Points, in no order, along strands that fork, close into loops and pass close to each other.
In the rows, zero is written as 128.
Two points are linked if the straight distance between their rows is under 54.2.
mor: [135 123 114  98 135  94 135 108]
sanen: [122 106 110  93 118 129 123 149]
dap: [107 119 106 111 111 124 117 164]
tazur: [147 173 126 160 146 107  70 188]
gigo: [105 134 104 136 119 118 109 179]
Zudig: [ 78 159 101 146 142 122  62 133]
toki: [171 102 122  84 185 146 157 131]
zak: [133 188 107 158 136 111  96 169]
Pomig: [100 159 105 114 144 113  79  83]
riti: [ 81 148 138 178  98 111 114 105]
rezi: [126  83 136 104 104 145 140 146]
nove: [148 124  95  92  96 100 166 182]
safof: [157 173 111 141  98 112 160 181]
Minag: [ 98 102 135 119 128 151  94 107]
Zok: [132  93 163 144 147 130 151  77]
Mifet: [ 81 156 115 165 143 135  56 154]
luvo: [134  94 148 102 158 197 107 116]
bugo: [ 96 151 127 158  99  86 129  89]
mavo: [122 188 130 182 114 147 106 137]
nekeb: [ 85 167  95 128 141 115  73 104]
vetor: [151  99 159 129 167 189 155 100]
dinu: [ 98  90 139 139  83 101 149 137]
lati: [136  85 151 113 176 195 125 118]
kete: [103 123 109 120 118  49 128 108]
duvup: [151 103 128 117 175  86 165  95]
kuga: [174 125 144 114 166 169 165  96]
pota: [179 110 148 104 108 134 192 123]
gofis: [106  95 126 107 163 128  91  97]
dakeb: [100 166 140 187 114 156  90 145]
Feza: [113 140 119 153 122 127  99 196]
sok: [ 89  82 125 129 101  77 129 134]
Sepat: [118 153 123 115 154 129  93  59]
tete: [123 167 105 127 111 112 127 116]
Lonib: [170 150 109  68 134 173 129 130]
Keri: [121 140 149 193  98 120 122 182]
dup: [183 122 125  88 180 160 161 118]
bor: [154 156 101 131 111 102 149 209]
Fum: [131 142 127 115 178 132 101  58]
tok: [154 121 109  64 128 177 122 162]
mikad: [ 60 122 129 166 109 112  88 115]
Sib: [169 152 134  91 123 189 138 108]
nama: [132 121 150 134 126 112 146  72]
lum: [ 96  85 115 114 119  57 128 123]
Numi: [116 116 140 146  74 111 164 135]
sak: [136  95 156 155 169 127 172  79]
maz: [ 94 125 138 140 107 162 101 111]
folun: [105 146 136 143  98 173 111 117]
Vapu: [141 200 116 160 129 136 102 155]
fir: [121 112 124 103 190 120 101  84]
buf: [131 114 147 110 125 202 113 110]
Migul: [162  92 158 113 105 148 179 126]
Vifa: [160 136 110  98  93  99 174 149]
tam: [152  67 129  97 176 137 160 146]
reb: [118 137 143 180 111 122 102 197]
vusad: [176 120 123  86 108 109 185 137]
zabob: [138 102 121 101 149  81 140 106]
kofe: [139  73 147 106 114 144 156 138]
zufo: [143  60 140 103 154 128 154 139]
buno: [104 143 115 138 111  61 132  88]
kibiz: [129 143 130 151  76 114 168 143]
tugin: [133 150 116 111 117 108 132 106]
vasev: [139 160 127 160  82 123 163 163]
tez: [150 132 151 110 120 193 132 100]
Dizof: [152 111 137 132 178 102 174  82]
radip: [ 90 155 137 182 133 159  68 159]
fid: [154 168 157 191 100 111 130 180]

A fork is a point with three links, a tip a point with one. Leave the first point through the second and follow the links. Name the first fork or tip that comes.
Feza; reb | fid
Zok; sak | tete
mor; zabob | nama
fir; gofis | folun
mavo; Vapu | tazur
lum; sok | bor
vetor; lati | tok
dinu; sok | mikad
nove; Vifa | kofe

A tip is a point with one link. Name the tips that can be reached along the links from each point below, in the order of the rows.
kete | bor, mikad
vusad | nove, tok, fid
tugin | tete, nama
Zudig | tazur, folun

Name the points in between on the shortest way along the links from the first point to the second, in order.
kofe; vetor | zufo tam toki dup kuga
Vapu; Mifet | mavo dakeb radip
maz; nekeb | Minag gofis fir Fum Sepat Pomig
vasev; dinu | kibiz Numi
tugin; sak | mor zabob duvup Dizof
gigo; Migul | dap sanen rezi kofe
